Points on a hilly landscape, in no order, each with its height.
A climber steps from a point to the highest of its 2 nearest points, and stops where none of them is higher. Distance is the straight distance between rows; heights are no part of it.
J30 h=2.88: [-64 -1 -35 23 -10 66 16 -20 10 -56 24 -5 2 29 25 -19 27 13 11 9 -6 -17 -2 4]
J91 h=2.81: [16 12 26 -57 -18 -21 -37 2 61 54 10 -17 -11 -6 -20 32 -40 -24 25 32 100 52 13 -43]
J3 h=3.74: [3 -12 28 -36 64 -54 -35 -39 46 38 42 40 1 -12 -17 22 28 -10 60 24 61 -10 21 -28]
J428 h=3.01: [-46 -16 58 -7 4 22 -47 -17 52 16 21 -29 -43 30 -17 12 5 -20 19 18 49 24 19 -49]
J506 h=6.71: [-2 -45 8 87 -32 56 36 -27 -60 -20 -16 -42 -39 5 -4 -1 -63 42 -11 -63 -88 13 5 12]
J654 h=1.14: [33 -20 4 13 32 -68 -33 -41 -18 -4 39 30 -20 -47 -23 3 -34 -1 44 -60 -29 -11 11 -23]
J675 h=2.62: [-37 73 2 18 -40 39 -54 2 -29 -20 -23 32 -34 -24 38 -54 28 -34 -2 -49 -25 -20 -19 -37]
J907 h=6.84: [-40 -49 48 35 29 -14 -10 2 -42 6 -21 -3 -9 37 -26 -12 21 -17 2 2 -11 -5 9 14]
J83 h=5.61: [-13 13 32 42 50 -40 16 65 -51 28 -27 53 17 0 2 -20 67 -16 34 7 -39 -44 -18 49]
J594 h=1.35: [27 -5 -23 -10 39 -86 -40 -32 -26 -33 40 52 0 -66 3 -19 16 -11 18 -44 -40 -39 19 -13]
J448 h=3.51: [26 35 -5 -39 57 -47 -30 -4 43 25 32 34 2 -39 2 5 58 -20 35 33 40 -26 22 -12]
J625 h=5.02: [56 17 -20 -28 -26 -44 5 27 -42 0 -26 9 27 4 -15 -3 -48 -4 -34 -31 -23 23 -31 24]
J266 h=4.88: [8 62 21 12 20 -38 -28 50 -42 36 -23 50 -12 -22 4 -34 50 -29 39 -24 -26 -32 -18 24]
J292 h=6.28: [-24 25 38 17 -6 18 19 62 -42 42 -58 19 1 55 7 -19 16 -23 -10 29 -5 -4 -32 39]
J723 h=1.93: [61 11 -85 -15 -42 30 80 12 -11 -25 -8 -28 43 -11 17 7 -56 36 -48 9 -23 6 -13 38]
J870 h=3.84: [115 15 -37 -18 24 -4 21 -13 69 20 44 -37 -14 -68 -13 43 -31 31 -3 3 -15 0 31 -10]
J567 h=2.14: [37 -16 3 -17 45 -21 26 12 42 11 29 -1 33 -4 -15 24 26 15 5 43 8 -13 8 12]
J688 h=3.91: [16 -20 38 -25 40 -33 -39 -54 54 49 41 7 -35 -9 -30 37 -33 -5 59 -4 53 17 27 -55]
J649 h=6.20: [-38 -18 28 60 35 0 22 31 -44 -1 -22 20 10 15 0 -15 52 -4 10 6 -35 -38 -9 30]
J715 h=3.34: [35 68 -4 -14 -68 25 -7 45 -39 28 -50 1 -12 -1 10 -15 -47 -22 -28 -38 -17 29 -40 7]
J34 h=6.77: [41 48 -45 -21 -1 -47 -32 7 -35 -11 -14 24 -7 -48 21 -22 20 -11 -18 -41 -52 -29 -7 -3]
J612 h=0.51: [-25 -45 -15 25 33 0 22 -18 12 -54 36 8 42 1 -4 -1 39 19 -10 9 -30 -43 2 8]
J577 h=2.64: [26 20 42 -51 27 -41 -33 -12 36 102 0 23 -26 5 -28 47 -51 -25 51 12 82 29 7 -18]
J824 h=3.16: [-55 -10 -66 7 -22 34 20 -23 -35 -90 22 10 34 26 24 -37 12 7 -11 -10 -29 -24 -16 18]
J323 h=0.99: [3 -54 18 -11 39 -83 -34 -40 -31 0 28 42 11 -3 -30 7 -19 -7 32 -23 -2 -4 3 -14]
J324 h=7.65: [-73 9 50 36 -2 -13 -52 26 -61 -9 -31 40 -16 23 -1 -45 36 -43 20 -30 -15 -15 -25 -13]
J175 h=4.17: [29 28 -7 -7 -30 -32 27 59 -76 13 -57 29 36 36 0 -26 -24 -12 -32 -22 -41 6 -52 52]
J793 h=2.53: [3 -23 -68 -31 -38 15 68 5 2 -38 -1 -24 63 28 11 11 -34 35 -42 34 18 15 -16 42]
J673 h=7.59: [-7 -43 -25 42 -41 36 40 -18 -65 -43 -15 -25 1 41 0 -12 -70 34 -27 -46 -74 13 -20 29]
J312 h=8.13: [29 66 -85 -19 -48 62 9 12 9 -3 -28 -34 -13 -42 46 -3 -13 8 -30 4 6 -5 -5 -14]
J213 h=0.50: [-11 -61 62 68 59 25 45 -17 16 33 9 -37 -30 -4 -32 16 35 13 12 36 -14 -9 62 18]
J122 h=5.39: [6 7 16 -27 -3 -25 29 69 -32 38 -56 13 38 60 -5 6 -1 -17 -29 50 28 14 -31 46]
J545 h=6.38: [7 43 -59 -51 -40 -20 4 52 -17 3 -54 13 52 -4 22 -17 8 -22 -53 31 48 4 -26 30]
J439 h=3.71: [-27 -24 8 -29 -63 21 -6 0 39 0 -8 -51 -8 37 -11 31 -61 2 -32 11 57 64 -3 -13]
J481 h=2.95: [3 79 -3 -20 -55 8 -52 25 -38 10 -39 22 -27 -20 24 -35 -8 -42 -21 -45 -11 11 -26 -25]
J698 h=3.23: [32 58 1 -18 22 -1 -40 1 52 22 21 3 -34 -43 5 0 30 -18 23 8 28 -9 18 -36]
J488 h=2.98: [13 51 23 -38 -14 3 -57 -5 60 34 24 -4 -51 -34 1 8 -18 -37 24 6 75 29 22 -65]
J20 h=3.26: [-31 -65 -45 -32 -4 11 69 -14 24 -42 19 -24 66 40 11 25 8 38 -29 51 12 6 -1 43]
J523 h=6.95: [-9 39 -103 -52 -56 -3 -9 20 -13 -26 -46 -7 34 -25 48 -19 -1 -11 -55 15 37 -6 -13 -3]
J27 h=0.85: [-66 -26 9 -6 17 -15 -30 -32 26 -63 35 21 19 16 8 -19 53 -3 -7 9 23 -20 5 -31]
J791 h=8.34: [10 22 -19 -36 -14 -58 -46 -5 -36 -36 -6 37 11 -13 7 -33 -4 -28 -26 -35 -5 2 -15 -18]
J666 h=1.56: [11 24 -9 -5 32 -49 -64 -34 -3 -26 34 44 -38 -65 26 -33 30 -20 23 -45 -12 -30 30 -54]
J747 h=5.28: [-30 -64 -18 -11 -39 42 41 -34 21 -20 -3 -59 -8 59 -8 34 -52 30 -45 7 8 54 18 24]
J607 h=5.46: [-77 -14 -41 -49 -26 13 24 0 45 -47 0 -3 60 32 26 -1 47 5 -14 59 73 11 -9 18]
J522 h=4.27: [-47 -57 -24 -49 17 3 57 -11 64 -36 20 -15 79 24 17 24 62 30 -12 81 44 -3 -2 31]
J260 h=6.17: [-8 -34 38 25 3 -30 -34 -12 -40 4 -7 -1 -24 15 -29 -4 -32 -13 14 -39 -22 13 -7 -19]
J699 h=6.35: [-26 -54 -54 0 -46 37 52 -25 -28 -53 3 -39 14 62 5 10 -66 37 -37 -6 -29 36 -5 37]
J605 h=7.15: [46 81 16 29 -38 95 -15 11 36 34 -7 -32 -60 -34 20 2 -27 3 9 -24 -11 12 -4 -29]
J623 h=4.46: [88 20 -13 25 0 45 26 -14 52 5 29 -45 -28 -45 -9 26 -44 39 -6 -24 -32 6 9 -19]
J146 h=3.77: [7 56 -42 -12 -39 10 14 35 -58 -12 -50 25 27 8 24 -36 1 -14 -32 -25 -31 -10 -42 29]
J906 h=2.47: [-13 -15 37 -4 55 -6 7 16 48 27 15 2 18 24 -12 13 65 -3 24 61 33 -19 13 1]
J319 h=2.43: [92 42 -65 8 -43 61 64 6 3 5 -13 -40 -3 -37 24 10 -64 45 -32 -12 -44 9 -7 17]
J941 h=0.69: [-60 -16 -27 19 26 16 -4 -43 32 -83 51 22 25 -16 23 -26 72 7 1 2 -6 -56 12 -24]
J732 h=7.06: [-87 15 25 21 -29 60 -3 32 -41 8 -42 7 -13 72 21 -28 17 -33 -9 18 5 -1 -24 26]
J198 h=7.25: [25 38 35 69 -20 21 -7 26 -49 22 -21 6 -35 -37 3 -18 0 11 37 -72 -73 -8 -12 -4]
J39 h=5.68: [46 44 -9 22 25 -29 -1 29 -22 15 -4 28 -4 -52 11 -15 39 1 19 -30 -59 -44 -6 28]
J583 h=2.02: [-38 20 34 60 35 13 -44 -9 11 -25 29 22 -35 -43 4 -22 62 -11 46 -24 -9 -39 12 -45]
J765 h=8.71: [34 59 36 65 -38 78 -24 5 -4 20 -11 -16 -59 -40 16 -11 -20 15 30 -64 -54 1 -8 -29]
J503 h=0.84: [-9 -92 35 5 63 -67 -7 -36 -45 24 7 19 13 10 -45 18 6 -9 25 6 -3 -9 23 14]
J141 h=6.00: [21 -26 35 91 3 37 19 -10 -24 2 4 -33 -45 -30 -14 13 -31 36 21 -54 -72 -2 9 -14]
J314 h=7.07: [14 85 -29 5 -56 115 9 21 34 22 -14 -36 -36 -26 42 -3 -14 0 -2 15 24 13 -5 -10]
J882 h=5.51: [-6 -59 31 -19 -9 -47 -47 -41 -27 -9 10 -8 -14 33 -38 6 -63 -13 -3 -31 10 43 2 -37]
J282 h=0.38: [-34 -53 57 49 28 62 72 -36 47 33 -1 -49 -36 33 -22 6 31 25 -12 57 4 17 71 46]
J905 h=8.54: [-81 -23 25 18 20 -30 -29 15 -50 -36 -19 45 25 42 -2 -37 61 -31 -4 2 -2 -31 -21 8]
J829 h=5.62: [51 35 -24 -45 -11 -36 25 65 -7 35 -37 10 45 6 -2 9 -8 -7 -30 38 33 18 -23 47]
J408 h=0.61: [7 -79 55 62 84 -24 59 0 -23 36 10 -4 0 -27 -35 30 38 12 25 39 -40 -31 60 37]
J858 h=2.29: [-55 50 39 65 -1 48 -46 10 -16 -14 -6 27 -39 -26 22 -43 53 -21 37 -37 -22 -33 -12 -33]
J429 h=2.50: [20 22 39 -25 38 -71 -44 -30 1 86 -3 53 -34 -5 -24 31 -53 -23 55 -38 40 0 -3 -5]
J943 h=1.15: [-55 -67 8 -37 22 -44 -10 -24 3 -45 19 17 52 39 -12 -1 46 3 -23 37 28 -1 -8 0]
J516 h=3.32: [107 -12 -13 -21 39 -21 56 10 63 39 40 -24 22 -33 -22 55 -24 36 3 40 -8 -2 24 23]
J366 h=0.22: [-16 -60 27 15 25 69 81 -45 102 18 17 -76 -29 28 -2 42 20 47 -4 66 6 25 65 23]
J696 h=2.76: [-64 -13 59 9 36 12 -34 0 41 15 13 -5 -18 31 -6 -1 63 -24 31 41 42 -10 18 -26]
J957 h=5.23: [86 -6 30 65 -1 34 19 -12 19 29 18 -52 -57 -35 -22 25 -72 46 25 -47 -63 16 11 -18]
J771 h=4.76: [-13 -59 31 -46 -38 -27 -44 -47 21 -14 22 -40 -20 31 -32 30 -78 0 -19 -12 49 73 14 -49]
J592 h=6.75: [-22 46 45 44 -28 21 -30 41 -56 19 -41 28 -25 3 8 -37 14 -25 27 -50 -43 -9 -32 -3]
J48 h=0.34: [-7 -35 16 41 68 -25 8 3 12 -17 42 22 20 -35 -14 9 59 7 31 14 -30 -55 17 4]
J354 h=4.50: [75 -13 -1 -46 18 -63 40 46 -2 50 -14 5 46 18 -23 39 -30 12 -11 48 27 24 -12 48]
J204 h=7.74: [33 41 -100 -43 -38 -10 -20 9 10 -17 -28 -21 -3 -55 49 8 -13 6 -53 -2 8 -10 -3 -35]
J731 h=2.91: [75 62 -31 -1 -61 41 30 27 -30 20 -43 -20 -12 -21 16 -6 -59 18 -32 -43 -47 22 -27 16]
J230 h=1.79: [-2 52 31 29 11 6 -68 -15 9 -3 23 25 -62 -56 10 -30 24 -22 46 -46 -10 -17 17 -62]
J199 h=6.33: [-33 24 -90 -43 -40 26 20 5 21 -44 -7 -11 48 -7 40 -20 24 1 -29 41 53 -7 -1 13]
J160 h=1.66: [3 -32 -5 -39 20 -42 18 18 6 -10 3 14 64 26 -12 13 26 7 -25 47 26 0 -17 23]
J387 h=7.72: [-97 18 3 -6 -22 17 -23 22 -39 -37 -29 38 22 61 19 -38 36 -38 -15 12 21 -13 -36 11]
J82 h=4.19: [-7 -67 38 -42 13 -29 -34 -63 45 5 39 -33 -16 18 -33 35 -29 6 20 12 51 44 28 -55]
J381 h=3.49: [86 -47 5 -32 51 -58 41 0 17 58 24 3 28 4 -34 56 -40 27 16 38 0 8 14 36]
J806 h=2.61: [-53 7 -36 1 -17 58 -6 -51 61 -73 49 -18 -13 -6 26 -10 22 16 -1 -4 19 -6 16 -36]
J904 h=3.48: [-29 28 -53 -11 -33 37 28 16 -34 -40 -17 10 35 30 26 -31 2 -3 -21 6 -3 -8 -31 27]
J149 h=6.46: [14 -2 -33 -28 -45 -31 -14 -13 -30 -49 -6 3 22 8 -8 -9 -54 -4 -49 -41 -8 27 -27 -12]
J681 h=4.42: [12 -41 7 -5 -27 9 12 -12 5 -6 -2 -47 -4 42 -24 25 -63 17 -35 -9 2 42 -2 -1]
J214 h=3.29: [-44 3 17 -16 -34 44 -8 -2 66 -3 9 -39 -14 26 0 21 -10 1 -8 23 57 34 6 -24]
J311 h=0.72: [-5 -78 48 18 90 -56 21 -6 -34 56 2 27 19 3 -37 22 46 -9 38 44 -1 -27 35 45]

For each start below, name the point where the climber stops.
J806: J791
J612: J673
J48: J673
J282: J715
J3: J907
J366: J715
J594: J715
J429: J907
J516: J673

Call two points neighbours if one is among the 2 nearest of the other. Go from one point of each pair to the other, from neighbour to neighbour, staying as high as possible. Name the lowest point that can't be avoided.
J829 / J715: J723
J791 / J907: J266
J312 / J673: J516
J765 / J312: J314
J312 / J791: J941
J312 / J905: J592
